Points, in no order, along strands that fork and pass close to each other.
Two points are linked if the straight distance between their rows is under 88.3. Some points are linked to none.
K_275: 13 6 -29 3 15 -21 5 -30 23 13 14 39 -22 -21 37 1 4 38 -7 3 40 -6 23 6 -18 1 -1 -22
K_764: 10 13 24 -53 -7 -2 0 2 51 -1 4 2 13 -12 5 14 23 -31 -8 -4 -12 4 -11 -20 -43 -10 3 1
K_880: -20 -4 -14 -47 15 -43 31 -16 4 18 -10 35 -5 4 10 3 -14 -9 8 -26 11 -17 24 -28 -38 -6 14 -46
K_386: 0 31 -29 29 35 -9 9 -39 8 20 31 16 0 10 7 -26 -25 19 25 -25 28 -20 52 32 -61 -17 -19 -17
K_385: 11 1 6 -22 -17 14 7 -4 -1 -15 -28 12 1 -23 1 28 8 0 17 11 -7 35 -19 19 -9 31 39 -22
K_552: 21 17 17 -20 30 9 -26 -53 68 -8 30 5 -31 -30 0 -4 -10 -6 -7 -27 4 -10 37 9 -12 21 -31 5
K_911: 28 -16 30 -13 5 -14 -3 24 -35 -18 -28 -18 9 18 -9 11 32 10 5 3 -5 29 -10 -7 50 -1 4 10
K_860: -18 -4 26 -35 -18 53 22 35 9 -11 -6 -12 38 -22 -13 11 -19 -36 44 21 -38 -4 -19 -22 43 12 12 26
K_76: 39 5 25 -14 37 11 -15 -55 28 20 35 1 -2 -22 -6 -21 -12 -11 -5 -42 12 -23 34 12 -43 17 -26 9
K_978: -6 17 -4 16 -16 -20 18 -5 -23 -8 -9 3 -17 3 5 -9 15 20 -31 -9 8 -26 -1 29 -8 -10 -28 -15
K_512: -14 -20 7 20 15 -8 -8 41 -63 -15 -32 1 -21 28 -9 18 0 -11 -7 61 -7 -14 -10 -31 39 -36 3 -18
K_601: 16 -6 -12 -3 5 41 -15 21 47 20 1 -25 12 6 -22 -36 -1 -46 -5 -34 -13 6 5 -10 0 6 -8 10
K_72: -18 -31 11 25 19 -1 -11 27 -18 -14 -11 8 -2 38 -11 10 17 5 -12 26 -13 -3 -13 7 49 -5 25 20
K_551: 30 -15 -6 9 -1 28 4 11 12 17 -10 -14 -13 -16 -5 6 16 -8 -13 -12 27 11 12 -2 8 3 6 -33
K_491: 25 -36 -4 9 -4 30 -12 15 17 -2 -4 -1 -25 -21 24 32 -11 38 -20 27 -11 33 2 -25 46 21 13 40
K_715: 27 -2 15 -23 -13 27 -19 -4 52 7 10 -17 -9 -13 7 7 23 -18 -9 -14 -41 -2 -18 9 3 -3 -18 28
K_793: 6 0 -1 -1 -12 27 27 11 -10 24 3 -20 8 9 -7 -20 13 -30 20 -15 14 3 2 -10 -3 -1 -1 -24
K_152: -3 -9 -22 31 -10 -37 -9 8 -26 17 -21 11 -10 -2 -2 -1 4 42 -28 1 17 -19 -16 34 -4 -38 -29 -15
K_953: -16 -29 15 27 13 14 -34 -5 -4 7 3 -27 -15 -6 -6 -5 -13 12 -19 -6 -20 -12 2 16 71 3 16 31
K_148: -9 0 11 -38 -22 -9 37 14 -26 -21 -12 1 26 1 -5 14 -17 -32 8 14 -25 18 -23 -20 9 24 22 -1
K_429: -20 5 -12 12 -19 -16 10 1 -5 21 3 17 12 31 15 -8 13 25 4 -3 -5 -27 8 -5 -34 -37 22 5
K_355: 13 2 0 -51 17 -31 -6 -15 13 2 3 24 -9 -22 7 -7 -19 -13 -18 -35 9 -2 7 -25 -18 -8 10 -26
K_405: -18 -10 -8 -25 -11 -66 26 4 -37 6 -11 23 2 31 24 17 2 16 -9 -7 -3 31 -4 -31 -49 -18 -14 -27
K_56: -16 -3 -9 -36 17 4 7 29 -7 -10 -21 11 -14 -3 -3 27 -5 -3 -39 23 4 17 -28 -18 -10 -35 41 -29
K_939: -2 -2 -11 -1 0 54 -11 20 35 -6 11 -26 10 -13 -25 -22 -3 -38 17 -10 -30 5 -18 16 29 -8 -17 25
K_255: 7 -2 9 26 34 -20 -9 -21 -40 3 12 -14 -30 33 -23 -29 -13 18 -44 -50 -5 -6 12 24 0 -8 5 -6
K_219: 18 -6 -11 20 13 17 9 -8 31 -10 -5 20 -32 -23 11 26 -11 7 -18 3 24 9 15 14 5 28 16 -38
K_518: -4 -8 4 17 -19 3 -11 -23 20 5 11 -30 -7 -24 -7 -10 -9 -6 -28 -24 -18 -46 -5 32 16 6 -14 31
K_671: -16 -16 35 12 23 -43 -16 10 -83 -26 -31 5 4 37 -19 -2 3 -5 53 38 -15 10 10 -32 33 -27 3 12
K_955: -32 2 -28 21 -17 -26 3 32 -51 -5 -17 -1 11 16 -16 -10 -8 0 31 10 -16 -4 -7 -4 -24 -35 7 -21
K_175: -17 5 -12 -45 -21 44 25 16 37 -12 22 1 34 -37 12 15 -27 -39 28 7 -21 9 -33 -2 2 -4 -15 25
K_741: -4 -37 18 16 -21 7 -37 -1 -33 4 -6 2 -12 -40 11 42 -37 11 -4 46 -26 -4 -17 12 40 15 9 18
K_125: 6 12 -15 -1 2 2 22 -13 -33 31 10 -24 0 21 -10 -25 -5 -23 8 -38 22 -9 18 -6 -28 -12 -22 -37
K_997: 12 -21 34 -18 -4 38 20 43 3 -13 -8 14 9 -14 0 26 -15 7 10 32 -20 28 0 -21 30 13 17 17
K_124: -26 -4 -22 6 8 -16 38 12 -25 24 -2 -11 -8 40 8 -24 4 10 3 -31 -8 -34 23 -3 -48 -53 3 -6
K_976: 15 19 -2 -22 -23 23 1 -21 20 -16 8 -30 13 -57 1 16 0 -14 31 -18 -7 -8 -5 -11 -18 7 -6 8
K_545: -21 14 6 35 -27 16 -11 34 -12 -9 -21 -12 24 -22 -15 3 -5 8 18 55 -5 -11 -9 17 48 14 -5 14
K_888: 5 -13 -3 19 -4 21 -25 16 31 23 -4 38 -13 17 1 -4 11 26 -1 1 1 14 -6 -4 20 31 16 2
K_82: 20 18 -10 -7 54 10 9 -39 1 22 19 9 -29 50 -8 -29 15 -6 -31 -36 39 7 16 30 -34 0 -7 -20
K_781: 19 -14 -22 3 -18 12 9 -25 -1 21 26 0 -13 -37 14 -3 -25 -26 5 -14 27 0 -5 8 1 20 -26 -33
K_605: -14 -6 13 25 9 -21 -14 21 -44 -17 -18 2 -6 46 -8 -13 13 5 34 33 -5 8 -2 -5 48 -23 8 24
K_589: -2 2 -1 8 -30 -7 18 15 -17 0 -24 8 -7 6 3 9 21 7 -16 19 7 0 -18 26 21 4 -9 -1
K_97: -7 22 -31 -1 19 -13 23 -57 39 -19 17 12 10 -14 10 1 -6 -20 50 -17 14 -28 40 0 -30 35 -18 -8
K_452: 2 -22 0 10 -13 -1 -13 0 -56 43 -19 -11 -26 34 -2 -4 41 13 7 -10 6 -13 -4 -5 -13 -30 -12 -29
K_650: -26 40 -27 38 6 -16 9 -67 39 -19 35 -3 12 -25 8 7 -33 0 46 -11 30 -30 38 22 -30 46 -27 5
K_286: 3 24 -10 -32 0 18 38 -28 36 -10 18 -16 0 -22 16 3 21 -37 4 -7 16 -2 -2 25 -13 1 -22 -12
K_756: 17 15 21 -26 -5 10 3 -25 68 -13 11 -7 3 -20 9 31 24 -25 3 -5 -29 -11 14 12 -32 8 -7 21
K_694: -1 18 -20 1 24 -39 36 -59 5 -5 25 16 -12 -1 20 -9 -11 -1 12 -16 14 -43 54 12 -29 19 -24 -19
K_371: 18 -31 0 -2 -26 15 -14 -5 -1 -6 -12 -5 -1 -60 12 27 -40 2 1 30 -23 20 -17 6 22 39 3 28
K_401: 11 -5 20 -19 11 -37 6 32 -37 -18 -10 4 7 46 -3 29 45 10 -28 0 10 39 -18 -14 -12 -15 -2 -31
K_672: 14 -12 8 -6 19 -16 4 7 -41 -2 9 -3 4 31 -22 -30 -6 0 -29 -43 3 3 6 -13 28 -11 2 -1
K_363: 19 -13 -9 -22 1 -8 6 9 17 11 -9 -2 18 12 18 -21 13 2 2 -27 8 35 -1 -24 -7 4 19 4
K_585: -5 -7 -15 -5 14 -20 28 5 16 16 -15 31 -17 41 -7 3 11 -10 -36 -22 27 -6 3 -9 -18 -9 3 -39
K_993: 21 -32 4 -35 9 12 -16 11 12 -6 -8 2 -15 -12 7 37 -3 -8 -37 8 -9 21 -22 -34 -1 -7 26 -9
K_533: -11 -36 15 21 -12 5 -36 15 -42 -2 -25 6 -4 -14 -8 13 -26 17 36 65 -19 3 -9 -5 54 6 23 22
K_465: -24 8 10 -57 -7 6 15 8 17 2 -3 -14 39 -7 13 -4 15 -47 0 -8 0 6 -31 -15 -26 -37 8 -6
K_529: -4 -3 21 32 -20 4 -2 -15 -41 20 -3 -17 -13 11 -11 12 24 11 21 -18 -3 -22 -1 33 -19 -15 1 -34
K_770: 5 -28 4 31 1 -27 -9 36 -52 -6 12 7 -17 21 8 9 -8 8 -28 32 -4 -8 -10 -26 22 -27 -13 -3
K_360: -2 8 -36 -18 -10 9 41 26 52 -6 -17 17 13 1 -1 -18 -4 -36 -6 2 -1 -6 0 -15 4 22 7 15
K_157: 5 -8 -13 -27 -7 3 -9 -11 6 -5 16 -12 28 -1 1 -30 -12 -25 25 -48 4 31 -21 -21 -11 6 12 11
K_303: -17 0 20 52 -13 7 -31 11 -26 12 22 -6 5 -3 -12 -13 -14 16 4 5 6 -7 6 23 35 1 -13 -13
K_298: -19 23 9 21 4 16 -30 -31 69 3 0 -16 -45 -54 11 44 -27 15 -22 7 -2 -11 40 15 2 32 1 4
K_421: 10 41 -17 -9 47 -20 -15 -52 32 -8 21 26 -25 -24 9 -11 1 37 3 -3 36 -16 36 13 -30 -14 -12 -30
K_30: 3 -34 3 25 15 22 -28 29 4 35 -6 6 -18 66 -14 -10 28 5 -17 -1 15 -3 -11 -25 22 -5 14 7
K_598: 9 -9 -24 -11 18 -1 25 18 42 1 -16 42 -23 -1 13 16 6 -5 -31 6 38 -2 21 -18 -8 22 5 -31
K_228: -33 -15 26 -8 10 -33 -2 41 -84 -26 -42 0 31 4 -24 -4 -22 -23 64 46 -10 15 -11 -41 22 -17 -8 -7
K_653: -28 11 -51 -10 14 -26 27 -8 -8 12 -28 27 -27 21 9 -21 7 32 -6 -34 20 -17 6 21 -24 -38 -4 -29
K_345: 7 -23 0 -61 12 -21 -6 -6 12 19 -24 12 -15 -5 18 25 0 -8 -31 -2 12 11 -8 -52 -24 -7 25 -22
K_549: -3 4 -2 22 -41 16 6 -11 2 -11 -5 -40 21 -32 6 12 10 -15 15 17 -8 -15 -16 34 19 18 -22 22
K_288: 39 -7 13 -15 -1 6 -34 -7 28 19 11 -2 4 5 -7 -17 24 -1 -24 -9 7 3 -11 2 -17 0 -20 16
K_241: 31 -8 6 38 4 9 -8 -25 -3 18 30 -27 -7 31 15 1 29 8 -27 -7 17 0 1 40 -27 -8 -19 23
K_473: 7 -5 2 -11 31 4 23 -19 9 9 23 22 -33 37 2 -1 22 -21 -46 -24 32 -5 -6 16 -20 -11 -11 -22
K_834: -15 3 -16 44 -16 -7 -1 36 -16 -8 -11 -12 16 26 -19 -22 3 -20 22 7 -2 10 -2 0 3 -1 15 0
K_732: -26 -19 -2 29 -16 -32 -8 29 -61 11 -45 11 -14 28 -13 4 1 32 20 23 -23 6 -11 0 -1 -19 -6 -31
K_272: -5 3 9 0 -11 -20 0 0 -50 -22 -3 -3 -13 -11 1 -6 -12 28 1 -16 -15 15 -7 3 20 -18 18 -20
K_391: -13 -3 5 20 18 2 -24 -16 11 1 7 -23 -23 -12 -7 -2 -1 9 -49 -14 -5 -30 2 31 27 -18 24 17
K_149: 25 -6 26 -29 0 -6 19 24 -31 -19 -6 -5 -4 23 0 23 42 17 -39 4 8 14 -17 -16 24 1 9 -9
K_790: 13 -11 24 38 4 34 -36 -23 32 14 29 -34 -20 4 12 22 29 16 -23 -5 -2 3 5 47 1 1 5 29
K_584: 4 5 -21 -37 2 8 37 30 44 -5 -25 24 -3 5 8 17 0 -15 -20 31 23 21 9 -25 2 22 15 2
K_220: 0 36 -27 -9 53 -5 -15 -62 -4 15 30 26 -19 -14 -6 -32 -20 21 11 -32 39 -15 30 37 -44 -19 -15 -31
K_758: -19 7 23 -8 -19 2 5 28 -34 -19 -13 -9 37 -4 -14 9 9 -21 45 8 -20 5 -34 8 -6 -21 26 -23
K_13: 24 6 -30 -33 26 -26 -20 -25 51 10 -19 22 -18 -16 14 -6 -3 3 6 18 34 0 36 -43 -35 7 4 -13
K_138: -11 -15 -1 -20 14 -43 17 37 -33 -2 -21 26 12 41 20 32 14 25 -42 3 13 44 -23 -40 -44 -22 3 -29
K_935: -3 33 26 16 -30 12 -16 17 26 -24 -2 7 -11 -20 -16 7 0 17 -11 16 -23 14 15 -11 -3 32 18 -6
K_665: 15 9 2 23 -13 -11 -25 41 -14 3 -21 -3 19 27 -19 -20 17 8 -1 24 2 24 -10 -27 4 -9 -12 -3
K_824: -4 4 9 -26 -3 -2 -2 22 13 -6 4 16 8 15 1 -9 -7 2 -2 2 -4 57 -13 -44 0 3 36 4
K_263: -26 12 6 26 -1 29 -20 2 17 -18 -1 -31 -23 -17 -1 -7 -12 5 -10 27 -22 8 -6 18 65 11 4 34
K_46: -6 -26 -1 5 -5 -21 -13 28 -60 36 -29 -19 6 38 -4 -11 24 -10 21 5 6 15 -2 -35 -11 -25 -19 -35
K_451: -36 28 -25 17 6 -15 37 -25 -29 14 11 -13 7 35 -8 -38 -11 12 18 -56 -8 -42 28 -5 -60 -21 -17 -6
K_854: 0 -6 -9 8 -13 27 -8 20 54 20 -7 16 -6 7 -8 -21 -2 -28 7 -15 -11 9 7 -10 6 36 9 9
K_300: -26 5 18 17 -12 12 7 24 -23 -28 18 -12 56 20 -15 -4 4 -6 53 14 -20 -19 -13 -7 21 -16 6 43
K_681: -2 -8 16 -30 -4 20 -34 13 8 2 -2 -9 25 2 -7 -14 12 -9 25 -1 -38 -7 -35 1 34 -36 18 42
K_450: -23 -15 -28 -5 17 -13 7 48 -61 -8 -36 8 -12 22 -9 12 -3 12 -13 45 -7 22 -25 -31 14 -53 6 -18
K_748: -9 24 13 -13 -30 -2 11 18 16 2 11 17 50 -12 -9 -16 1 -13 25 -16 1 -4 -10 -21 -19 27 -19 -5
K_800: 23 -9 12 -6 -7 28 -2 -14 3 23 43 -44 32 23 2 -38 8 -23 8 -35 -15 2 0 -22 6 11 -35 43
K_17: 22 23 19 32 42 24 -25 -35 20 24 39 -19 -13 -2 -17 -11 -21 3 -27 -38 21 -16 47 32 -28 30 -23 -2
K_819: 9 6 14 9 15 1 -8 -7 -53 -7 15 -34 8 19 -34 -45 0 -6 0 -27 1 -12 -6 13 44 -20 -24 10
K_714: -4 20 -9 -6 0 19 6 -41 28 -22 47 -21 35 -8 -17 -12 -9 -18 26 -54 3 -28 -27 20 -22 18 -32 28
K_216: 16 -22 -2 2 -10 29 -17 17 33 13 -11 31 -23 1 10 37 10 23 -17 27 19 33 -10 -22 5 47 17 -9
K_28: -7 -32 -2 6 13 13 -10 11 -29 34 -15 8 -25 64 -9 15 35 7 -22 -9 18 -5 -17 -29 -12 -11 6 -34
K_239: 15 -15 44 11 -23 17 -29 21 6 -1 -16 2 -5 -6 4 46 23 34 -11 36 -24 3 -14 3 22 14 13 20
K_566: -4 0 -15 17 1 -5 -2 -38 52 -20 14 5 -38 -15 23 10 -25 14 -11 -7 -11 14 20 5 15 29 25 23
K_269: 17 -42 8 -33 -2 -24 -21 -13 -31 32 -6 10 -7 8 10 10 10 7 -27 -17 10 7 -26 -41 1 -4 7 -24
K_517: -13 -8 15 20 3 -27 1 19 -54 -23 -4 -13 33 23 1 -5 14 -10 39 29 -13 -22 -15 1 33 -54 -3 44
K_366: 7 -8 -12 -6 -25 16 0 -16 17 -1 10 -2 -8 -64 12 5 -34 -23 -8 14 -1 6 -2 -6 5 37 -15 -11
K_153: -11 4 -21 54 3 -19 5 -26 -7 29 19 0 -11 25 17 -11 -6 33 -18 -24 13 -33 30 40 -28 -1 -14 7
K_414: -8 10 -20 8 -5 -25 11 -34 27 -29 4 5 -7 -45 19 20 -36 8 3 -7 -9 -12 16 17 -13 24 27 14
K_447: -8 -8 35 -26 -1 17 27 39 -28 -25 -5 2 37 -2 -21 7 -4 -27 26 22 -27 4 -2 -22 45 21 5 15
K_742: 13 24 -39 -24 14 -25 -8 -23 27 -1 -23 2 -13 -46 13 3 -18 -4 4 9 14 -16 34 -26 -47 -21 14 -30
K_870: 18 14 6 -2 -12 36 -8 -17 51 -6 5 -35 -2 -75 7 22 -1 -3 12 -5 -10 -10 15 19 -10 7 -33 10
K_476: 5 -20 3 -16 5 4 -4 1 -15 -7 7 -38 34 13 -4 -26 -13 -41 27 -17 -22 24 -15 -40 25 -6 12 26
K_439: -5 4 3 -7 -14 -18 -23 17 -26 -41 -11 0 -1 -26 -25 -2 -26 14 -12 25 -18 29 -15 -15 13 4 26 -9
K_968: 15 -16 9 -15 2 -5 4 11 -14 -3 -1 -27 10 32 4 -22 17 -12 8 6 -13 31 -17 -16 47 -1 10 41
K_727: -1 1 -17 -39 14 21 5 4 51 -7 6 19 -10 -16 14 -1 -3 -11 -11 -8 8 26 -21 14 9 -16 14 3
K_136: 19 -10 20 30 -5 15 -39 1 11 4 13 -10 -27 0 9 26 18 42 -33 13 -5 4 -9 9 7 -6 13 17
K_180: -21 2 2 -38 -10 34 34 18 22 -14 13 2 19 -22 2 -2 -22 -36 12 -9 -18 -4 -31 7 49 -4 15 16
K_696: -24 8 15 -8 -14 22 -18 -18 7 12 34 -11 1 19 5 -21 17 -12 12 4 -19 -8 -32 22 14 -29 14 29
K_815: -3 -17 -4 9 5 -9 16 8 -67 39 12 -24 0 45 -13 -35 6 -21 2 -16 8 15 5 -17 -29 -29 -43 -29
K_211: 10 -11 -36 -9 30 -29 -8 -28 3 11 0 56 -36 13 30 24 1 55 -22 -15 36 -9 14 -21 -25 4 -7 -28
K_506: -19 11 -8 -12 -10 40 17 6 18 -21 12 20 -11 -31 3 -8 -21 -12 11 16 -3 17 -20 15 22 -1 23 -12
K_795: 3 -1 2 7 14 28 -8 29 11 -29 0 -21 26 -11 -14 -9 -6 -37 24 11 -24 11 -29 22 68 -4 -32 48
K_826: -6 6 12 -16 -28 0 -5 24 -10 -2 -23 14 16 -13 -4 20 13 9 21 24 -5 13 -22 3 -29 -12 33 -26
K_989: -19 -8 -10 -19 2 -9 8 36 -30 -5 -30 1 5 6 -18 -8 -3 -15 -10 24 -3 8 -30 -8 18 -34 33 -12
K_812: -2 18 21 12 -38 -26 11 4 -1 -24 -5 14 4 -3 -1 6 -2 8 2 7 -18 5 10 -20 -26 34 16 -7
K_222: -10 -6 22 -17 -13 7 1 19 6 0 -2 39 -7 24 0 -1 18 39 2 5 -1 25 -14 -15 26 21 38 -3
K_709: -1 -2 -2 20 4 -7 -3 35 -14 -29 0 2 22 4 -12 -21 -2 -16 -4 29 -3 5 -20 20 60 -1 -31 43
K_203: -9 -22 9 23 -20 -3 -41 21 -35 20 -38 7 -7 6 -9 11 7 34 16 37 -12 -10 -10 -8 28 -5 19 -13
K_126: 8 10 16 58 -8 24 -4 18 19 -22 32 -27 13 5 -1 -1 10 3 3 6 -11 9 17 22 16 7 4 27
K_359: 22 -6 18 -33 -10 25 -18 38 38 4 -19 45 -15 11 -6 26 8 -1 -26 25 -11 38 -8 -36 2 46 1 -1
K_567: 9 -7 -18 1 -29 -11 14 6 -3 -20 -48 -2 29 -31 -6 18 -6 -3 35 1 -12 8 -16 33 -4 30 27 12
K_539: -6 12 4 16 -3 15 -1 6 -34 -8 15 -29 47 11 -12 -27 0 13 47 -27 -7 -18 0 -16 12 -35 12 19
K_413: -16 -7 5 56 4 -13 7 31 -67 -29 18 -5 -21 6 -4 11 -13 27 -14 21 -14 -3 13 -1 33 -27 -12 -8
K_156: -4 6 -16 -23 19 10 35 -11 31 -9 28 19 -3 -4 21 5 3 -31 12 -5 21 10 -3 17 -24 -18 15 -15
K_596: 9 9 -12 -20 48 -24 28 -19 25 9 -3 37 -3 30 0 -9 8 -16 -5 -30 32 -8 30 -8 -45 -5 4 -46
K_134: -22 48 -24 49 16 -7 10 -38 23 -4 28 10 15 -8 -7 -13 -18 17 30 -34 26 -34 35 51 -46 15 -21 -5
K_846: -13 -27 -6 -4 -19 -38 31 14 -32 10 -14 27 9 25 23 15 -6 3 -5 16 -11 16 -17 -19 -14 8 4 -8
K_93: 4 -8 19 -1 -23 2 2 17 -19 -14 -31 20 -4 6 0 32 17 11 -15 66 -21 24 -31 11 9 21 12 3
K_661: -42 26 -35 10 3 -20 24 -13 -7 -5 -7 16 -16 3 -13 -28 -18 10 4 -40 8 -32 22 5 -35 -17 -9 -33
K_26: 30 21 -20 -25 46 -25 -18 -51 44 9 6 18 4 -29 14 -19 4 7 13 -3 34 -22 51 -13 -21 -5 -16 -5
K_344: 40 22 1 -40 63 13 8 -35 40 15 23 17 -1 29 -5 -24 12 -32 -14 -37 34 5 26 37 -49 0 -19 4
K_258: -28 26 10 -8 -27 0 -4 -7 -10 -1 29 1 4 8 8 -10 3 14 18 -7 -11 -3 -4 8 -15 -24 24 11
K_683: 3 14 -25 -10 -5 -18 9 -9 43 11 -29 32 8 -22 19 7 13 -5 29 23 20 -13 9 15 -41 5 12 -18
K_253: -6 21 -8 5 10 25 -25 -34 83 6 4 -16 -26 -68 8 24 -11 -12 -6 8 -5 -20 25 34 5 14 -37 13
K_389: -7 -5 -25 1 8 -25 2 -6 -27 31 -11 37 -31 17 19 -2 6 65 -22 -23 17 -17 -11 15 -16 -42 -7 -21
K_577: 10 30 -13 8 40 5 23 -47 -6 23 25 0 -11 39 -13 -47 -18 -11 -15 -51 31 -26 29 34 -46 23 -22 13
K_791: 0 -7 11 23 -17 -5 -17 22 -25 -15 -25 -13 7 -19 -5 2 3 -7 8 74 -11 -1 -27 7 63 12 -37 33
K_416: 2 6 0 -12 8 17 -1 -32 49 1 -26 -3 -35 -40 26 37 9 17 3 10 5 -33 26 14 0 8 40 -9
K_980: 12 -6 -29 -4 -36 -8 20 32 -27 -1 -48 6 27 -20 -8 -4 -20 -2 22 23 9 23 -4 3 3 31 8 -3
K_436: 38 -24 8 25 -6 20 -12 -17 -12 18 35 -37 -7 31 9 -16 17 -12 -17 -9 -6 10 1 -3 12 10 -23 35
K_612: 0 12 -2 -34 -36 43 9 -10 30 -17 16 -17 21 -56 8 20 -15 -3 43 -1 -31 19 -26 5 8 13 -2 30
K_708: 13 14 6 45 16 2 -10 -31 -24 17 39 -33 -21 6 -17 -27 -28 6 -29 -43 8 -7 41 24 -22 7 -12 3
K_788: -9 16 7 26 -9 -14 -8 -36 27 11 39 6 2 -6 22 -8 -10 14 -6 -16 12 -29 22 32 -18 13 -18 17
K_318: 4 -4 11 26 -35 13 -15 5 9 12 -14 -24 1 7 -6 -5 44 -12 6 20 -10 -9 -17 24 17 18 -15 0
K_703: -9 -7 22 -11 12 -39 9 47 -59 -13 -39 -7 60 20 -23 -3 -13 -30 30 51 -5 26 7 -56 22 -8 -11 15
K_181: 1 11 -25 24 46 -24 19 -48 -15 26 19 22 -31 32 19 -12 -15 44 -4 -29 25 -23 50 32 -53 -8 -20 3
K_508: -13 35 5 19 -22 2 18 -19 -24 -5 4 -37 13 15 -11 -25 28 3 0 -17 6 -25 -5 26 1 -8 -32 2
K_553: -9 -22 8 -41 -23 -17 48 24 -20 -5 -23 9 25 15 20 36 -14 -15 -1 39 -12 27 -13 -21 -30 15 34 0
K_745: -22 20 2 -34 -16 -18 20 14 -25 -3 2 -12 56 -12 -2 4 11 -18 21 -11 1 0 -41 9 -37 -37 0 -14
K_320: 21 -2 0 18 39 -26 15 -44 19 -17 25 10 -34 -12 10 15 5 1 -22 -15 25 -31 58 27 -17 15 -18 -27
K_752: -8 16 -6 -38 -1 38 -9 23 53 -7 7 10 32 -8 -22 -27 -11 -31 0 -30 -29 -8 -42 4 17 6 -27 31
K_990: -9 17 28 37 4 13 -2 -21 -51 13 15 -40 11 26 -29 -27 10 18 4 -31 5 -18 -7 47 17 -6 -24 8
K_196: 13 -25 -8 0 -14 4 1 -2 30 0 16 9 -14 -3 26 4 -28 13 -11 -2 -18 16 7 -31 21 20 26 33
K_677: 8 11 -7 -3 4 -27 -1 11 8 -25 0 20 -15 -13 5 29 11 27 -21 2 14 16 1 5 -36 -21 16 -23
K_558: 14 -32 -9 -8 -18 -16 -13 -18 -24 25 16 15 -20 -19 22 9 -17 5 -11 -7 15 16 -11 -14 3 11 3 -29
K_410: 29 9 -2 26 -5 -6 -27 18 -1 12 17 -7 11 26 4 -22 29 15 -37 8 12 21 -3 -15 -21 -22 -25 6
K_210: -16 3 29 -31 -7 -17 4 40 -26 -5 -34 -32 66 16 -23 -9 1 -49 19 30 -9 12 -17 -68 22 15 -18 10
K_321: -4 15 20 -5 -21 12 -25 24 5 -18 -3 1 6 -38 -26 -5 -23 0 -7 33 -28 5 -21 -3 4 21 3 5
K_513: -9 15 -2 15 -18 -42 8 -28 -2 -7 11 -4 5 -16 12 -4 -18 34 5 -30 -14 -38 18 17 -25 11 7 9
K_123: -9 -3 -3 38 -29 21 -13 -20 28 1 23 -36 14 -43 -6 9 -18 -29 -11 -7 -15 -33 -15 37 17 38 -46 23
K_736: -5 -25 20 37 33 6 -33 22 -27 12 13 5 -17 57 -15 4 21 15 -25 6 -4 -23 -4 -4 32 -28 10 7
K_121: 3 22 9 20 39 0 -6 -51 62 -13 27 -5 -25 -20 9 15 0 1 -18 -6 21 -30 56 42 -5 25 -7 -9
K_278: 19 -2 2 -20 -2 41 -5 47 21 -20 -40 16 -5 -13 -24 29 2 0 -29 56 -8 58 -17 -38 6 35 14 1
K_41: -6 20 -1 -9 -17 34 -9 -12 53 -1 -26 -4 -28 -58 2 31 -15 13 -5 18 -4 -14 13 9 8 31 19 7
K_817: -10 11 2 12 -7 -9 -4 6 -41 -18 -4 -30 19 -26 -16 -25 -6 15 33 1 -12 1 -7 -11 27 -22 12 9
K_718: 16 -8 -5 -5 -27 -4 33 -11 7 7 17 -4 2 -13 37 11 -6 12 13 -7 7 -5 23 -22 3 17 19 11

A fork is a point with three links, a tip a point with one. Leave the first point through the second and follow the links. Name the first fork or tip that comes.
K_745 / K_465 => K_345
K_121 / K_552 => K_978
K_138 / K_401 => K_888
K_410 / K_288 => K_980
K_672 / K_255 => K_386
K_152 / K_389 => K_681
K_222 / K_824 => K_447
K_605 / K_517 => K_812
K_812 / K_935 => K_605

A fork is a point with three links. Follow the links from the first point to the second and name the forks in between, in order.
K_860 / K_793 => K_447 K_888 K_854 K_598
K_791 / K_180 => K_939 K_854 K_888 K_447
K_300 / K_401 => K_605 K_452 K_598 K_854 K_888
K_239 / K_650 => K_589 K_978
K_545 / K_450 => K_939 K_854 K_598 K_585 K_345
K_175 / K_939 => K_180 K_447 K_888 K_854
K_703 / K_935 => K_605
